Each scene shows the same named points in several views. A view is turned or mirrored, shifted and resized as a whole, has a little noise and may leave points out.
In the rows, 128 means zero.

Scene 1
View 1
Z_217: [180 144 114 161 115 122 126 110 165 179 132  85  66  89 176 129 138 101
 114 152 170 131 145 178  69 144 177  78 173 140 131 143  61 189 150 118
 118  81 136 107  43  81 153  90 116 150 118 131 106 164 147 148  56 122
 219 152 173 174  95  95 113 102 128 173  78 116 158 170 132 187 134 117
 173  67 165 137]
Z_427: [167 145 123 123 151 142 109 154 153 150 130  89 123 100 151 110 150 103
 129 140 159 123 135 128  95 130 136  91 127 114 120 108  92 131 111 124
 136 106 139 115  72 103 171 120 140 157 116 110 130 178 153 131  72 124
 184 138 139 133 103 103 120 104 134 126  98 109 149 147 122 144 138 128
 162  93 141 116]
Z_477: [175 156 131 139 129 138 142 114 159 162 128  91  92  92 167 120 139 110
 120 156 136 116 138 175  92 148 163  86 148 134 131 121  72 190 130 119
 115  91 128 117  58  84 139  92 116 158 134 146 124 166 138 139  59 146
 199 135 146 146  96  99 111  93 124 172  81 116 163 159 124 171 132 124
 168  65 150 124]
Z_344: [131 159 126 150 110 142 122 107 158 157 130  93 118  67 136 107 144  67
  95 159 162 128 152 152  70 171 130  93 146 128 174  99  90 177 141  92
 157 102 121 143 103  83 130 113 128 143 160 152 124 200 131 160  62 158
 185 159 140 148 123 114 106 138 128 168  94  99 161 161 119 151 161 138
 169  46 126  95]
Z_119: [144 114 133 121 153 180 127 144 127 135 115  99 158 120 133 134 152 105
 150 125 140 105 133 148 104 153 131  89 141 140  84  92 113 116  94 135
 130 130 133 121  88 121 147 117 146 160 138 119 142 182 146 107  93 147
 144 101 116 137 101 113 121 116 136 124 121 109 135 131 125 138 162 131
 145  88 119 112]
Z_938: [177 122 162 106 173 165 156 141 142 129 125 132 113 141 161 144 137 149
 145 145  86  67 119 172 125 145 180  72 130 140  52 124  81 153 115 153
  95 113 137  87  62 118 141 100 118 185 109 134 151 144 153  94  84 154
 166  81 112 123 101  96 129  39 124 149 113 116 157 127 107 136 129 111
 138 106 161 117]
Z_168: [139 138 165 100 174 181 134 177 127 116 127 127 164 118 120 126 153 133
 155 136 103  89 138 130 132 143 139  90 111 129  87 102 110 104  97 140
 135 137 136 111 113 145 151 143 151 169 127 128 148 177 156  85 105 166
 139  86  90 105 116 113 133  76 146 110 128 100 125 123 111 116 149 141
 148 114 135 107]
Z_879: [159 186 149 133 137 117 124 151 166 148 139 116  79  73 161  96 123 106
 111 168 155 126 135 131 104 123 148  98  93 106 173 123  61 181 136  96
 143 122 127 109  95  85 144 123 124 150 138 138 120 169 160 149  51 134
 198 170 153 116 112 106 120  77 138 155  63 103 162 162 119 154 119 142
 185  69 167  93]
Z_785: [171 172 144 116 148 126 112 174 151 157 136 104  90  86 159  95 124 112
 118 151 166 125 141 109 103 117 144  89  95 100 157 122  70 166 130 105
 150 107 135 118  93  96 163 127 128 148 124 112 120 171 159 140  57 126
 198 160 146 116 113  98 127  81 137 139  74 107 156 162 121 153 126 129
 180  83 159 106]
Z_656: [163 161 139 112 177 151  93 209 150 146 135  98 137 108 131  89 134 112
 162 127 190 138 151  70 108 103 127 107  88  96 135 104 114  98 108 128
 159 105 146 125 101 132 198 137 161 155 104  71 117 186 179 130  84 121
 169 161 145 107 113  97 152 109 153  99  97 109 133 136 117 143 141 138
 161 117 155 107]
Z_684: [137 128 125 124 154 180 126 140 143 132 122  99 180 110 109 127 157  96
 145 117 144 103 130 127 100 150 112  86 140 130 113  88 120 105  89 139
 144 130 133 138 105 127 137 121 146 169 138 112 127 189 137 110  97 145
 147 108 113 137 116 113 121 127 135 112 133 101 125 149 125 123 156 140
 149  94 108 102]
Z_851: [146 100 131 135 131 168 163  85 136 144 117 100 146 119 135 163 159 113
 117 143  91  90 120 210  80 191 157  63 177 174  61 101  97 151 106 136
 102 116 128 114  68 103 110 100 128 166 154 163 152 172 123 104  95 161
 141  70 124 170 102 111  92 103 104 166 133 103 145 139 124 134 172 117
 144  61 109 110]
Z_440: [104 115 126 135 141 187 144 112 126 125 115 105 200 101  91 137 168  78
 134 128 123  93 144 156  88 187 118  80 151 155  99  77 125 102  89 123
 146 136 115 144 115 120 131 138 154 159 151 138 136 203 123 112 113 163
 133  97 101 140 121 116 108 154 127 121 139  92 118 141 140 122 186 134
 140  78  86  95]
Z_386: [126 122 111 137 131 184 114 111 134 141 118  80 187  89 107 122 157  72
 129 125 155 122 144 135  72 170 117  87 155 151 120  78 133 110  92 117
 152 129 131 151 103 112 140 123 153 148 156 121 125 203 128 124 100 147
 144 102 117 149 120 114 111 171 136 123 124  88 130 142 134 130 188 129
 156  70 101 100]
Z_239: [154 103 143 117 161 199 158 121 118 124 108 112 165 137 124 158 165 115
 155 123  87  66 127 197  94 180 152  72 164 162  42  93 119 111  86 162
 104 124 128 120  72 127 135 111 144 179 125 133 152 167 125  89 100 163
 141  54  95 150 103 107 114  85 115 137 148 110 141 134 126 133 175 121
 129  97 107 121]
Z_330: [133 128 172  96 176 177 168 156 135 109 130 147 159 117 131 126 151 135
 141 142  70  64 111 155 133 174 144  88  93 132  76  91  97 129 104 130
 120 149 130 115 120 136 127 143 137 177 145 148 164 162 154  87  96 178
 133  83  89  88 118 104 122  49 132 128 127 100 136 127 102 105 144 136
 132 105 135  91]
Z_387: [156 103 122 126 149 184 131 105 131 131 111  87 156 134 133 156 155 118
 140 134 117 102 132 179  93 166 155  83 175 168  55 108 110 124  93 150
 111 106 125 106  59 108 129 102 136 167 129 138 142 182 133 106  97 151
 149  82 118 164  92 105 119 113 118 148 128 110 137 132 131 138 170 114
 130  78 117 124]
Z_533: [165 173 135 118 157 127  83 193 164 156 137  95 106  86 157  86 121 108
 145 142 196 148 154  75 111  94 121 102  88  83 154 123  85 136 123 115
 152 105 147 125  93 116 191 132 145 144 112  91 102 177 177 142  68 106
 192 171 151 104 110  95 135 110 153 120  77 105 153 161 114 155 121 142
 180 112 154 110]
Z_226: [121 128 139 132 139 158 146 115 127 137 126 102 158  83 121 120 158  81
 117 148 125  98 137 164  85 179 131  92 133 150 123  91 105 150 115 109
 149 128 118 143 112  92 128 134 138 149 164 149 137 188 128 126  81 165
 150 114 118 137 124 114  97 127 129 152 118 103 138 148 124 127 163 145
 152  53 111  94]
View 2
Z_226: [112 114 139  93 162 160 134 101 118  92 165 106 131 140 123 102 133 116
 139 103 156 137 118 129 100  76 139 125 136 155  85  81 174 124 141 112
 116  98 152 124 113  93 141 119 100 108 121 110 137 147  80 156 138 145
 141  66 128 133  83 132 102  77 105  98 162 153 128 120 110 144 105  96
 106 128 143 149]
Z_851: [148 108 134 108 162 134 171 116  99 106 124 119  99 145  96  95 174 109
 115  97 146 167 110 112  88  96 155 103 106 137  75  78 132 127 162  92
  88 108 142 151 127  96 142 126  66 123  89 103 132 165  49 165 131  87
 146  71 136 131  84 141 114  72  81  72 175 160 167 147  84 159 119 120
  86 123 136 138]
Z_217: [111 123 129 120 170 171 125 147 100  90 139 133 106 147 110 134 152 126
 169 120 149 126 144  86  47 110 139 127 169 103  82  67 104 145 133  86
 119 107 114  99 195 119 204 114  71 135  91 162  68 146  69 170 126  97
 120  70 134 115  68 159 150 158 108 168 170 144 197  71 144 115 125 147
  99 131 119 139]
Z_938: [185 108 148 157 135 149 184 168 131 121  78 137 121 159 115 121 193 102
 140 102 153 135  90 112  55 115 138 108 141 120  91  91 123 135 104 117
 106  98 121 153 134  82 126 119 116 157  74 127 113 169  70 149 101  79
 118 143 111 123 134 105 116 116  97 104 189 141 161 164 111 159 137  94
  67 130 126 145]
Z_533: [108 122 127 126 128 168  79 132 127 114 151 126 163 147 134 122 153 139
 175 126 167  95 108 147  80 111 120 156 221 117 107  76 136 113  88  96
 163 104 103  79 118 112 144  98 152 144 112 164  84 127 120 137 109 153
 111 159  92 135 101 137 104 191 127 189 154 135 109  53 153 128 113 123
 115 153 108 152]
Z_119: [146 114 133 110 129 135 127 115 115 135 136 113 125 150 122 103 169 126
 121 100 148 149  98 151  88 100 146 128 151 136  93  78 148 106 132  88
 124 114 150 130 102 103 133 112 118 129 104 106 134 137  81 142 115 124
 138 124 131 142 108 120  88 106 105 110 144 149 131 125 103 156  98 112
 106 155 120 140]
Z_168: [166 115 135 143 119 132 147 136 146 125 122 115 156 153 124  94 174 112
 120 101 144 131  80 170 100 102 130 137 154 146 103  96 154 100 105 113
 126 103 143 143  81  93  99 110 153 143  97 109 148 148  87 142  99 131
 135 163  96 140 129 109  87  99 106 100 171 130 109 151 102 173 113  92
  82 143 124 145]
Z_239: [172 108 140 124 137 126 177 128 111 138 117 109 116 154 102  94 192 111
 110 102 128 180  85 141  95 104 153 112 122 143  80  81 128 121 157  94
  83 111 161 152  97  96 127 135 106 129  93  92 146 150  58 161 107  88
 158 124 121 140 125 108 108  69  88  63 155 147 163 172  87 172 112 112
  82 139 123 136]
Z_427: [111 130 117 100 146 145 108 113 102 114 159 115 122 131 111 101 159 143
 152 117 147 148 110 140  90  99 136 128 170 131  94  64 140 106 134  67
 122 107 131  96 130 117 156  98 117 125 108 116 114 119  85 148 123 135
 142 112 123 141  85 141 105 142 110 142 130 131 141  82 127 140  87 129
 121 151 123 132]
Z_879: [103 126 142 121 148 195 113 154 134  56 139 129 137 163 148 134 130 130
 173 112 173  80 130 101  67 105 124 144 181 122  98  88 147 130  79 118
 152  81  98  97 160  97 160 110 121 148 110 163  82 150  92 156 126 149
 101  92 113 116  91 149 113 160 113 171 176 124 120  68 164 112 118 103
 102 123 127 143]
Z_656: [137 115 132 135 117 161 111 140 130 115 123 121 163 154 135 124 163 123
 146 109 142 110 100 145  78 105 119 142 186 117 114  87 139 106  96 103
 151 110 112 116 108 100 128  95 152 157 108 145 106 137  99 136 105 138
 125 171 101 141 116 117  88 165 112 149 159 132 118 100 132 148 107 116
 111 159 115 155]
Z_785: [109 124 144 122 138 181  99 144 124  91 138 129 143 158 145 132 143 130
 170 121 162  85 118 115  71 110 121 132 186 125  98  73 136 121  88 114
 152  97  99  91 150 103 164  97 138 143 116 165  76 135  98 149 117 143
 113 128 113 129  90 151 111 180 129 181 173 126 127  73 160 116 118 118
 115 142 124 156]
Z_386: [115 115 123  75 143 134 114  82 113 116 185  93 129 132 106  92 143 148
 131 109 147 167 118 148 121  85 146 126 143 151  86  74 168 108 150  78
 121 123 153  98  90 121 145 114 106 103 128 100 143 127  90 150 123 159
 151  92 138 150  71 134  80  97 107 105 129 135 129 109 104 151  86 124
 126 144 122 160]
Z_477: [124 119 138 124 160 169 138 145 109  75 121 130 117 149 123 128 153 116
 153 121 156 111 132  97  58 112 137 116 150 113  77  66 127 148 123  99
 121  92 110 107 171 108 181 118  89 136  98 157  89 149  73 167 124 113
 124  75 129 121  83 151 137 138 102 149 185 135 174  94 130 122 118 119
  89 124 127 139]
Z_387: [155 104 127 115 137 118 168 123 101 136 131 114 113 138  97  95 180 124
 123 107 129 174 111 132  86 100 153 113 137 126  76  86 133 108 153  84
 103 127 145 136 125 114 145 117  93 139  90 110 135 144  66 152 115  95
 153 115 140 139  98 127 114  95  78  84 146 145 176 141  92 165  98 126
  87 148 120 143]
Z_440: [121 115 129  81 137 136 144  85 120 115 172  92 121 136  98  78 147 121
 118 102 140 161 107 158 123  73 156 123 125 157  81  83 171 114 144  86
 116 114 163 122  90 109 124 127 109 103 124  93 170 140  86 154 133 136
 154  99 125 162  96 126  76  66  91  81 138 141 123 137  93 173  85 103
 109 133 129 149]
View 3
Z_851: [124 181 125  85 123  68 174  97 117 124 111  68 181 122  89 187 115 148
 156 130 133 151 186 141 143  80  73  91 141 173  98 183  74 153 105 196
 115 152 107  60 127 124 164 132 152 150 112 156  97 125  84 135 156 123
  90 126 157 166 155 148  82 127  96 121 119 116 153  80 121  94  90  67
 145 175 164 188]
Z_386: [163 149 130  99 100 109  90  91 112  93 132 126 177 117  89 181 136 172
 154 174 113 152 177 158 189  68 122 103 106 112  88 149 101 128  65 157
  91 156 118  86 110 174 148 112 147 130 153 149 122 151  99 134 122  99
  75 134 159 102 186 176  73 111 124 166 155 127 123 127 110 120 146  79
 154 121 146 169]
Z_533: [108  96 168 106  80 146  63  82 108  97 125 148 103 120 116 118 146 134
 172 158  95 103 135 191 204 113 171 115 138 139 132 127 146 100 122  95
  36 172 141 120 143 158 112 158 138  88 153 143  68 166 171 102 130  69
  97 158  97  67 122 105 140 123 111 128 145 152 144  84 115 144 215 144
  99  68 127 152]
Z_330: [103 147 175 114 139  86 127  82 124 169 148 110 169 147  65 127 126 138
 148 127  63 153 140 148 146 105 120  93 130 174 166 192  73 153 115 166
  99 166 145  64 169 115 161 167 137 156 167 107 112 127 108 140 105  67
 154  68 183 110 137 112 116 120 110 104 112 112 160 131 138  89  89 130
 115 133 136 135]
Z_344: [143 138 137  93  99 167 124  89 142  30 118 101 152 127  88 139 145 146
 151 179 122 147 185 196 197  94 118 128 158 136  57 124 137 129 108 140
  90 149 123 100  77 130 114 147 125 107 124 165  83 146 139 139 178  93
  83 162 121 144 190 148 104 125 111 141 149 118 142  89 121 118 147  95
 137 131 125 221]
Z_119: [128 147 127  95 109  86 106  99 105 130 124 124 163 112  94 173 129 159
 167 132 107 135 162 137 165  87 124  93 117 147 132 160  82 141  88 147
  85 162 125  85 143 162 149 122 148 128 133 142 115 129  98 106 126  96
 105 133 146 107 142 139  89 115 116 145 137 134 131 110 120 111 144  97
 136 118 160 140]
Z_168: [110 135 161 108 120  79 100  91 113 170 146 131 153 135  99 153 130 134
 163 121  68 136 126 139 158  92 125  93  99 160 162 177  75 130 108 153
  74 168 146  89 159 139 152 150 144 149 156 122 108 131 118 125  85  72
 138  86 171  87 133 128 112 112 117 120 117 131 147 131 125 101 141 113
 108 123 141 130]
Z_938: [ 98 132 168 103 101  78 142  92  98 151 128 105 126 141 111 128 124 122
 167 119  93 114 134 143 156 108 117  90 153 192 164 173  87 120 131 140
  57 171 136  94 172 126 147 161 137 120 131 144  63 132 144  96 140  91
 117 128 142 122  93 100 135 131  95  97 111 134 164  63 117  97 123 121
  88 116 158 119]
Z_656: [110 108 161 103  93 111  89  88 109 137 124 132 114 133 115 130 133 138
 167 130  82 109 128 156 177 104 152 100 129 153 157 145 108 107 120 110
  31 176 146 103 162 148 135 155 134 117 147 144  78 146 142 106 121  73
 105 136 132  80 115 113 137 115 111 119 134 146 144  96 113 130 180 124
 102  96 135 142]
Z_427: [111 130 149  90  92 111 106  93 107  95 114 126 131 131 121 159 126 144
 165 141 117 119 156 176 186  81 126 111 140 153 116 139 118 105 110 132
  62 162 125 104 142 155 138 148 143  97 135 160  83 149 143  98 146  96
  87 156 120 117 127 121 114 115 104 126 142 140 133  79 109 137 168 109
 110  96 151 159]
Z_684: [133 145 136 101 103  95  97  93 107 119 120 133 161 116 107 169 132 148
 152 146  96 139 149 146 178  71 142  92 110 130 132 165  98 135  89 153
  84 175 137  89 140 146 149 126 137 133 152 127 111 142 114 131 102  90
  98 119 164  91 166 150  89 107 122 133 137 134 126 125 112 114 151 106
 139 117 146 152]
Z_239: [131 169 130  85 126  39 137 107 103 169 137  94 171 118 111 191 118 156
 164 115 116 143 160 123 135  72  88  71 127 166 149 198  54 146  87 196
 105 165 115  61 175 148 185 124 157 155 139 139 115 114  84 128 121 110
 111 108 176 130 136 146  76 121  99 123 113 117 136 107 115  82  97  78
 134 155 164 145]
Z_879: [103 114 186  98  99 163 135  79 132  66 119 123 116 132  91 111 151 137
 168 166  97 118 153 206 186 113 126 122 175 164 106 130 156 108 140 101
  75 157 138 105 122 111  99 186 127 111 133 160  58 146 178 113 183  74
  99 157 103 124 132  99 142 113  99 113 140 131 164  56 120 125 149 143
  95  99 119 180]
Z_226: [139 153 138  84 124 133 120  86 134  89 137 105 175 124  82 155 123 159
 157 165 102 148 183 164 184  91 118 114 142 143  94 154  93 147  97 154
 105 160 128  82 120 138 140 149 148 135 151 145 113 132 108 152 144 101
  96 122 153 129 183 148  83 123 114 137 134 121 130 112 114 102 126 101
 145 137 145 185]
Z_217: [103 137 145  72  87 131 144 103 104  56  79  86 106 100 123 156 132 147
 180 145 140 106 195 176 180 104 113 108 196 169  76 127 137 115 127 121
  67 139 111 109 111 134 123 159 150  91  94 196  47 142 144  82 208 117
  61 197  96 156 124 114 113 139  83 117 134 131 160   4 111 124 151  97
 102 131 146 195]
Z_785: [ 99 108 160  98  86 152 115  90 116  81 115 121 116 124 103 108 139 127
 168 157  99 109 150 182 192 106 145 114 163 150 111 129 133 102 133 108
  57 163 143 115 119 135 108 164 138  99 128 151  57 146 177  99 160  79
  93 161  98 108 125 103 141 111 100 110 133 141 157  66 117 132 172 133
  95  95 130 168]
Z_387: [138 165 131  83 112  60 138  94 100 128 118  86 164  98 107 195 111 150
 167 113 116 138 163 139 148  70  96  81 130 162 119 176  69 146  88 184
  92 163 111  73 153 157 176 119 160 134 128 167 105 115  76 121 141 112
  90 131 152 147 138 155  77 116 104 133 119 123 147  89 109 100 107  78
 135 144 167 148]
View 4
Z_239: [136 109 158 116  93 107 152 159 112 133 104 133 118 135 163 129 113  89
 113 129 142 143 150 102 156 136 134 119 167 140 123 114 137 136 129 116
  84 139 155 144 150 146 159 143 123 183  95 145  93 140 131 109 107 132
 116  99 135 118  93 104 134  94 128 141 120 109  90 106 103 113 132 116
 137 145 114 116]
Z_168: [125 137 163 125  86 132 147 137 117 142 108 141  83 154 143 111 116 104
  97 160 128 133 104 127 131 121 134 125 154 129 125 127 136 152 108 115
  99 135 156 136 129 152 116 100 106 158 108 131 126 152 120 127 109 133
 118 127 169 125 110 110 137 102 140 129 135 125  96 138 106 140 148  94
 150 164 126 126]
Z_344: [120 169 107 166 118 153 113 151 156 126 126 150 145 132 124 127 116  99
 151 124 143 109 114 157 115 153 142 162 199 109 112 116 137 128 138 142
 119 112 119 131 137 107 107 173 119  98 158 101  94 120  75 143 109 152
 150 123 107 129 123 148 155 116 151 128 120 148 121 112 136  95 124 117
  93 149 135  73]
Z_656: [122 146 137 140 111 150 124 146 142 130 122 165  65 145 126 108 113 115
 100 158 138 135  86 137 118 116 118 141 165 122 141 137 135 139  98 144
 116 111 112 111 119 157  90 108  82 147 132 111 123 141 115 112 115 150
 135 151 168 115 116 125 113 110 141 119 135 134 113 146 120 139 153 100
 122 175 133 108]
Z_851: [145 103 139 123 100 100 155 162 116 125 113 133 135 132 173 132 105  73
 127 117 153 147 167  99 165 137 135 121 177 137 131 114 135 129 142 119
  78 149 140 128 162 138 169 164 115 185  89 145  73 132 137 114 114 132
 127  90 119 113  83 115 129  95 108 142 119 119  93  98 106 103 125 115
 139 145 114 104]
Z_330: [123 122 161 131  98 135 160 133 114 151  95 145  92 154 149 119 114  96
  99 155 108 132 106 137 144 122 165 124 146 123 110 125 127 159 108 101
  74 142 165 144 137 138 122 120 118 163 116 151 127 146 113 128 117 142
 114 126 160 140 107  90 144  97 135 134 157 125 102 120 102 122 147 100
 149 153 101 134]
Z_217: [145 134  87 166 141 134 123 167 158 101 143 164 112 132 130 132  97  91
 135 115 157 115 129 149 139 139 136 167 204  97 129 131 150 121 126 151
 116 122  78  83 152 117 101 179  76 127 154  99  71 132 105 140 147 179
 137 134 124 119  98 146 106 121 137 131 110 151 140 126 127  85 129 119
  74 175 137  72]
Z_440: [112 150 156 141  77 129 125 144 123 149 106 132 133 129 152 121 137  91
 135 141 150 136 127 112 116 152 135 133 181 148 119 121 125 144 128 139
 105 128 157 166 139 134 139 148 139 146  97 118 100 139 107 132  83 120
 130 105 117 117 116 143 188  85 139 139 125 126  81 106 127 123 135 102
 135 135 143 107]
Z_386: [105 163 146 131  83 138 121 150 147 142 117 130 136 120 139 126 127 109
 134 143 165 131 132 115 105 161 112 144 185 142 131 118 137 135 132 148
 130 121 148 162 133 136 125 148 137 129 108 103  98 137 100 120  87 122
 137 120 119 106 110 167 169  97 143 133 119 138  97 123 138 130 132 104
 123 146 152  89]
Z_387: [132 123 135 129  94 113 138 164 119 128 118 131 120 132 159 131 108  85
 125 129 165 142 156 109 147 129 124 127 186 135 134 123 134 133 139 126
  93 134 137 132 147 143 152 150 112 171 100 126  83 144 128 118 111 136
 128 106 126 106  90 131 131 103 121 133 114 119  98 107 113 114 133 115
 119 158 129  98]
Z_533: [114 162 122 161 112 159 109 149 157 126 135 167  60 142 112 105 110 123
 105 169 149 116  76 157 105 121 112 152 177 110 141 140 135 129 108 158
 136  99  94 108 120 151  69 120  75 118 151  88 117 147 107 138 117 162
 137 162 171 111 126 150 118 120 157 111 131 152 124 161 138 125 156 100
 107 182 157  94]
Z_226: [120 156 133 143  98 137 134 145 141 128 108 140 134 131 137 121 124  93
 135 140 134 124 133 133 117 153 149 145 176 117 108 127 137 144 130 127
 102 131 145 143 137 119 126 155 129 130 126 117 100 127  88 135 107 133
 135 119 117 126 113 138 166 108 143 131 138 136 115 110 125 110 137 111
 128 136 122  91]
Z_879: [127 154 104 170 133 159 125 148 164 117 130 166  94 147 115 114 105 103
 131 139 133 117  85 177 119 123 147 162 180  89 116 140 145 137 112 132
 120 120 102  98 131 117  79 144  86 110 175 106 109 131  84 157 141 179
 131 150 135 138 125 124 116 117 148 126 140 160 139 142 127 104 149 107
  95 167 127  87]
Z_119: [124 142 144 131  95 126 128 153 135 136 118 139 106 148 141 124 110 106
 119 141 156 141 125 117 126 137 117 128 173 142 132 126 134 129 123 135
 105 114 138 138 140 146 122 133 113 156 112 116  95 144 119 121 109 132
 133 122 151 110 109 132 151 102 132 127 125 125  99 125 120 124 136  97
 129 154 133 101]
Z_684: [115 152 150 134  80 138 129 146 129 139 117 141 109 140 134 116 125 103
 119 145 161 136 113 126 119 144 130 131 175 140 130 129 129 136 119 138
 116 116 145 150 123 150 118 133 117 151 105 116 105 135 111 119 100 126
 133 127 148 115 112 134 154  97 140 118 132 127  98 127 122 128 136  99
 135 156 137 111]
Z_477: [143 131  94 161 135 132 135 162 143 104 135 160 117 136 133 122  95  96
 133 119 149 121 120 153 139 134 141 152 194  93 124 135 150 130 134 135
 108 128  98 104 142 116 116 169  85 126 146 115  74 135 101 138 134 162
 137 123 121 129  99 134 117 117 140 136 121 149 134 126 122  92 120 115
  95 167 123  85]
Z_427: [130 148 127 143 110 139 123 158 147 126 133 155  85 134 132 115 113 113
 119 138 162 129 112 148 122 137 121 150 175 113 143 134 134 129 118 149
 113 117 110 108 136 142  96 133  93 134 133 106  93 142 111 131 116 162
 136 139 150 115 115 132 131 114 145 127 118 141 110 140 131 114 142 103
 118 174 144  99]

In a view up to two points have been moved. Name them for each view, in the order of its rows, or write -.
view 1: Z_656
view 2: Z_427
view 3: Z_938
view 4: Z_851
